Points on a hilly landscape, in no order, each with its height.
From any point a ball rolls to the lowest of the 2 points nearest to it. It stops when none of these is lower. Distance is the straight distance between rows; heights are no part of it.
k130: [139 143 130 177 118  98 100 149  76 102 137 209  95 163  96 157 129 101
 144 183 125 128 220  93 119 166 160  94]  height 4.73
k833: [101  92 114 119 108 112 146 137 130 161  84 186 132 163  98 140 108 115
 145 147 149 102 147 148 130 133  82 130]  height 3.78
k592: [108 147 149 203 131 136 103 112 169  84 153  71 121 151 114 126 115 127
 162  99  71 124 112 131 161  72 158 141]  height 1.57
k948: [ 73  81 150 117 144 108 150 125 119 167 117 131 151 163 162  82 118 146
 122 145 147 127 108 107 149 142 121 143]  height 1.46
k271: [ 83 123 141 119 133 116 132 102 148 122 131 134 142 172 156 102 115 124
 128 106 143 176 132 127 164 112 100 146]  height 1.97
k354: [171 170 129  94 145  87 181 142 110 118 109 156 125 116 115 162 135 112
 149 161 173  99 109 129 134 168 133 133]  height 3.24
k522: [145 109 133 124 118 201 121 120 159 136 118  84 138 140 119 123 141 173
 110  54  71 210  83 152 189  95 163 186]  height 2.83
k583: [136 121 131 129 160  59 167 147  87 112 117 121 136 129 104 161 144  80
 122 216 146  49 124 103  93 130 134 130]  height 4.22
k603: [129  73 110  86 156 169 133 135 165 145 182  88 104 100 142  69 104 123
 118  56  92 203  92 177 126  94 151 172]  height 0.50
k904: [173 126 110 140 155 107 179 154 149 155 150 145 114 125  87 144 102 188
 121 169 133 106 112  97 148 181 122 157]  height 6.86
k690: [104 169 122 191  87 107 152 116  78 113 131 188 119 151 132 158 134 106
 152 169 134 119 225  71  96 191 147  86]  height 5.05
k446: [148  89 130 124 188 138 127 137 118 159 118 113 151 106 149 117 142 212
 126 129 137 121  71 109 120 141 184 135]  height 3.61
k906: [ 87 134 148 104 110 102 163 155 116 167  93 192 131 182 101 126 133 116
 128 171 155  99 135 106 184 159 113 140]  height 4.20
k751: [ 71 148 106 160 103  66  94 130 139  58 125 121 139 169 108 165 107 115
 149 152 128 126 200 110 107 105  94 118]  height 2.48
k189: [121  79 122 104 162 121 123 164 159 135 147 103  84  69 134 106  93 180
 166  85 154 127  40 161 108 114 176 176]  height 3.11
k131: [105  84  87  64 170 134 149 168 137 114 101  45 110  84 118 135 115 135
  77 117 183 156  90 138  69  90 129 155]  height 4.10
k866: [172 128 141 115 143 159 142 162 105 138  99 107  87 124 117 126 150 135
  94 100 115 163  88 148 180 159 113 138]  height 0.21
k892: [178 142 103 147 123 143 133 101 121 111 101  98  91 125 131 202 135 123
 119 124 146 149 129 144 110 137  75 131]  height 1.52
k722: [117 125 163 198 106 177 133  97 109 171 124 142 141 170 133 106 132 142
  94 152  96 154 162  78 181 145 147 118]  height 5.19
k382: [125 117 108  88 155 163 135 131 154 114 106  49 117  88 138 146 130 159
 112  80 169 167  69 137 107  82 154 149]  height 3.76
k500: [ 84 126 124  85 106 161 153 119 164 153 116 105 134 106 145  99 134 143
 153 107 150  92 107 142  94 134 100 134]  height 1.28
k774: [203 132  93 148 158 164 178 148 142 133 131 117  88 136  69 168 101 139
 106 102 137 140 103 160 138 145 113 149]  height 0.86
k843: [156 127 134 133  91 140  87  56 149 127 130  87 122 103 187 154 139 141
 155  88 117 176  97 139 131  87 140 140]  height 2.54
k728: [ 74 146 136 179 124  99 119 115 156  69 135  94 114 168 116 145 103 100
 175 124 130 114 131 133 138  89 107 139]  height 1.99
k242: [145 173 150 146 118 151 102  85  90 115 121 128 138 135 143 141 145  81
  95 145 137 153 173 118 128 124 134  87]  height 6.63
k95: [106 182 124 104 145  70 143 140 131  79 123 136 185 119 143 148 154 123
 150 129 141  79 129 115 116 132 118  99]  height 5.72
k705: [138 153 159 155 130 107 158 141  97 111 126  88 139 113 102 111 119  73
 118 187 133  42 113 104 114 131 134 104]  height 4.58
k436: [116 171 121 153  84 131  75 135 108 125 134 231 160 161 115 138 161 142
 123 118 102 143 204  97 150 159 153  69]  height 4.08
k694: [161 178 175 120 113 183 100  95 124 126 127 129 145 124 110 110 113  86
  88 111 154 184 133 139 162  99 170 107]  height 6.78
k257: [150  84 112 106 126 192 130 121 115 171 102 145 108 120 117 115 145 108
 131  93 129 147 119 189 104 111 141 122]  height 2.29
k286: [117  86 164  96 152 101  82 147 123 124 117 164  92 144 132 113 115 111
 146 137 173 155 105 146 169  95 135 156]  height 4.03
k889: [145 101 122  68 178  99 116 143 138 111 145  97 128  75 157 133 142 153
 108 135 155 130 112 113  95 121 109 136]  height 3.70
k757: [ 71 188 115 180  85 113  69 127  99  81 120 136 164 172 120 143 148  91
 112 145 116 108 206  92 110 107 158  70]  height 3.49
k604: [ 99 181 113 124 123  39 146 156 136  64 139 162 147 132 116 156 129 103
 187 155 123  65 168 126  97 152 104 116]  height 6.00
k914: [ 67 169 142 178 130 141  81 150  96 123 114 141 176 164 120 132 174 125
  80 163  91  75 178  67 152 113 163  77]  height 4.04
k813: [151 126 133  96 102 190 110 100 115 166 111 161 103 111 152 137 184 124
 124 120 127 146 147 142 129 141 100  96]  height 2.84
k995: [138 180 132 186  92 119 144 115 138 106 148 124 151 149 106 105  93 123
 141 110  88 144 148 123 155 143 125  97]  height 6.16
k634: [109 109 167 101 110 142  82 116 123 149 127 111 118 100 144  53 116  94
 143 110 127 142  91 164 131  79 167 123]  height 1.35
k799: [159  97  94 111 132 139 124 115 148 121 173 131 132 115 129 105 113  93
 113  94  79 173 182 170  98 121  70 110]  height 1.63
k989: [131 118 174 128 129 179 153 115  89 174  93 143 106 136 136 106 129 118
 115 136 166 148 100 134 161 140 162 142]  height 1.60
k361: [105  83  88 130 127 185 185 159 118 197 102  85 114 119 120  93 120 164
 114 100 121  99  63 156  97 142 151 156]  height 3.20
k858: [134 155 130 102 127  89 109 135 122  70 139 139 117 108 134 181 139  94
 103 206 151 123 212  97  87 145  70 113]  height 5.89
k867: [ 83  93 138  78 159  99 166 123 103 151 110 114 159 126 149 111 118 130
 114 175 193 108 114 108  90 128 131 148]  height 0.87
k861: [147 139 134 139  82  96  75  93 123 125 132 161 130 100 163 127 143 129
 189 119 115 101 139 142 107 134 120  89]  height 3.30
k226: [130 155 101 166  71  97 105 109 116 110 130 189 146 145 137 143 132 131
 170 110  98 139 187 129 111 161 119  74]  height 3.67
k852: [149  85  76 138 147 170 156 136 148 146 136  91 101 147  99 137 100 124
  77  90 105 174 114 164 133 124  75 160]  height 1.45
k89: [133 158 155 105 110 105 116 110 101 126  98 104 143 109 156 128 136  96
  99 158 166 125 116 116 130 126 103 107]  height 6.39
k919: [ 90 114 160 119 147 123  38 114 127 112 145 142 148 131 159 120 146 119
 121 156 163 108 141 102 127  68 153 115]  height 4.61
k929: [136 167 164 169 114 114 111 128  85 138 126 185 153 170 119 118 126 134
  76 171 124 164 179  74 182 162 152 100]  height 4.84
k735: [100 168 161 151 128 159  89 159 110 161 124 189 176 155 120  99 153 134
  70 171 111 108 171  77 183 134 166  99]  height 4.47
k649: [136 138 105 126 171 118 152 130 175  96 155 100 109  96 130 168 101 147
 180  89 171  90  78 150  95 116 125 167]  height 2.43
k109: [161 122  86 109 121  82 107 166 139 116  86 117 120 106 106 154 129 140
 141  96 108  93  80 165 129 126  93 113]  height 1.32
k51: [109 129 144  74  86 192  89  98 131 155 107 116 112 111 172 114 200 136
 132  89 104 145 104 142 147 113 125 127]  height 3.05
k737: [ 71 158 156  74 110 155  90 104 139 133 114 123 158 139 186 104 173 122
 113  92 148 168 122 125 162 100 125 132]  height 2.52
k782: [145  84  95 168 105 162 127 109 149 162 147  88 127 156 107 106 103 128
 103  92  56 160 124 156 143 104 105 142]  height 1.84
k707: [ 90  90 133  73 104 171 129 116 148 148 159  75 106  58 171  75 135 139
 153  92 129 118  79 159  68 114 135 148]  height 0.60
k851: [157 174 119 170 104 108 170 111 147 102 145 108 117 144 125 138  72 123
 146  95 131 159 113 148 146 156  94 145]  height 6.35
k837: [145 110 135 158 131 141 183 126  83 180  96 106  94 135 147 116 106 131
 131 134 151 117  54 139 137 166 141 163]  height 2.22
k54: [ 96 128 154 141 118 185 100 118 160 129 129  63 128 136 108  99 143 132
 115 117  84 126 114 127 163  67 150 138]  height 1.07
k650: [126 100 138  77 169  78  97 146 123  92 159 130 141  87 143 161 175 137
 110 189 149  73 141  81  92 121  99 118]  height 4.06
k282: [124 145 116 189 127 134 151 125 126 131 117  95 135 134 141 133 144 134
 158  95  82  79  91 132 133 139 128 115]  height 5.14
k308: [155 115 108  67 153 135 119 161 150 115 145 119 105 103 133 120 146 124
 104  78  99 164 130 159 134 130  66 121]  height 1.25
k632: [113 150 120 122 132  66 134 160 118 115 136 220 148 152 104 126 120  88
 168 158 122  82 182 139 126 148 124  98]  height 6.23
k741: [127 160 115 218  54 152 153 127 109 115 159 171 112 172  81 137 105 129
 140 116  77 166 218  99 127 190 132  96]  height 5.68
k14: [ 90  75 103  91 118 110 131 150 118 160  61 119 121 134 111 148 147 138
 127 143 155  83  92 130 108 120  97 139]  height 3.29
k577: [161 134 143 105 157 168 116 143 164 110 115  78 111 102 132 142 138 169
  96  65 133 202  77 134 174  95 157 153]  height 3.35
k811: [155 132 110 143 179 117 186 144 141 128 180  95 122 101 140 135 117 163
 123 136 132  68  83 110 105 176 118 168]  height 7.07
k607: [134 125 142 220 117 155 137 113 115 137 174 160 110 176 105 111 111 145
 123 146  75 171 198  93 154 170 140 117]  height 5.46
k655: [126  72 123  77 124  89 113 147 117 134  78 121 101 129 136 140 105 113
 123 152 180 151 102 153 124 119  86 165]  height 3.71
k952: [158 138 130 128 154  93 152 147 130 135 140 187 148 152  78 125  94 149
 122 152 142 135 147 106 155 149 144 121]  height 6.66
k384: [133 148 153  68 118  79 113 119 135  94 129 126 143  82 170 137 115 101
 119 172 174 126 158 114 102 140  68 129]  height 6.17
k907: [132  76 122 105 196 121 122 163 142 126 165  79 113  76 161 112 127 195
 116 114 135 122  63 115 106 126 157 168]  height 3.40
k214: [138 147 164 121  87 113  57  78 169 109 159 130 122  88 162 129 123 138
 172 112 125 143 126 123 138  93 132 115]  height 2.93
k166: [114 170 126 130 104 103 165 120 101 104 117 169 141 138 133 184 143  89
 135 208 154  85 218  86  79 170  98 113]  height 5.49
k22: [126 179 118 182  94 157 157 137 130 124 135 178 175 168  63 120 115 126
 100 108  84 156 199 106 154 152 139  73]  height 5.94
k846: [112  86 128 168 110 189 139  81 156 186 150 123 174 150 151  86 126 185
 130 100  53 164 132 119 158 127 155 148]  height 2.73
k831: [148  85 106  97 127 141 106 116 170 144 190  99 120  71 164  76 121 135
 145  74  78 145 108 161  93 103 120 133]  height 0.10
k622: [ 75 132 109 178  85  89 111 116 111 117 120 115 170 157 119 125 120 111
 108 168 107 100 194  80 105 127  95  86]  height 2.98
k515: [153 168 140  62 136  47 161 164 108  96 101 138 141 107 102 172 165  77
 129 214 174  59 100 113 110 140 136 151]  height 3.77
k351: [154  89  81 108 140 130 116 139 117 133  90 131 126 110 134 137 132  98
 149 100 115 109 115 202  79 101 106 110]  height 1.83
k64: [125  91 146 146 172  96  99 114 115 122 138 141 135 136 137 114 110 116
 150 143 144 116 131 134 118  99 151 123]  height 4.31
k805: [133 107 146 168 163 169 127 108 147 160 153 115 155 124 155  99 138 194
 134 126  90 125 118 107 137 129 173 130]  height 3.19
k675: [124 106 114 124 185 155 166 157 176 113 179  72  69  91 141 121  98 142
 159  67 144 115  62 164 107 109 153 202]  height 2.82
k159: [178 167 154 137 137 140 151  96 138 119 143 105 132 105 132 115  90 127
 109 113 152 179 118 126 147 136 134 122]  height 6.55
k815: [130 162 168 197 125 144 140 118  95 121 128 112 111 125 131 122 138  95
 155 148 104  67 116 123 130 130 151 105]  height 4.88
k809: [125 159 140 136 128 102  62 139 121  96 170 216 111 147 118 135 142 128
 139 154 120 143 210  99 142 149 134  96]  height 4.44
k234: [174 130 101 130 145 103 120 160 126 108 114 125 109 138 116 145 143 139
 104  94  89 151 119 145 159 153  81 111]  height 0.81
k111: [142 122 136 119 115 176 113  89 143 132 168 168 117 139 110 121 117  87
 124 130 126 170 209 149 113 111  99 109]  height 2.04
k333: [ 98  72 106 108 135 180 149 149 112 188  78 127 125 137 102 107 134 147
 107 123 152 117 105 148 108 110 154 121]  height 2.76
k536: [139 177 108 173 121  67 146 117 125  81 128  98 149 123 142 164 129 148
 164 119 119  87 116 112 106 155 121 111]  height 5.43
k114: [166 131 113 132 137 107 188 126 103 150  76 138 139 146 108 155  99 122
 130 130 176 126  88 148 132 147 139 128]  height 2.77
k532: [174 124 102 128 106 163 129  78 152 131 124  81 103  95 158 171 113 130
 136  92 145 155 107 159  87 112 106 153]  height 2.08
k899: [164 128 110  91 124  59 132 151 140 129 118 218 147 133  70 148  92 120
 147 184 161 103 159 136 120 136 127 121]  height 6.46
k143: [108  93 135  74 117 188 113 106 139 157 144 101 123 116 126  63 120 105
 129  76  99 195 105 178 130  63 194 148]  height 0.93
k353: [102 112 132 117 171  71  75 129 101  95 129 157 162 140 154 171 169 138
 135 188 161  87 156  83 110 107 144 123]  height 4.46
k853: [147 103 148  96 164 159 147 164 112 162 100 152  88 133  99 114 134 165
 108 137 156 151  90 136 174 150 149 162]  height 0.92
k112: [122  92 112 152 101 211 149 101 169 167 158  96 145 170 122  99 130 152
 109  75  23 185 119 156 172 112 143 179]  height 2.26
k848: [127 133  93  90 131 134 178 145 160 125 147  89 118  72 160 124 121 135
 161  88 151  74  73 169  64 151  94 158]  height 1.93
k120: [113 157 171 105 113  65 135 162  94 145  99 172 118 151 109 135 153 103
 125 211 149  56 102  90 174 157 136 145]  height 4.62

Two balls start at each pair of points below. Name the first point that both come to, or write none.
k159 / k952 => none
k914 / k632 => none
k120 / k929 => none

Where does a ball stop that starts at each point below?
k694 => k54
k735 => k54
k904 => k866
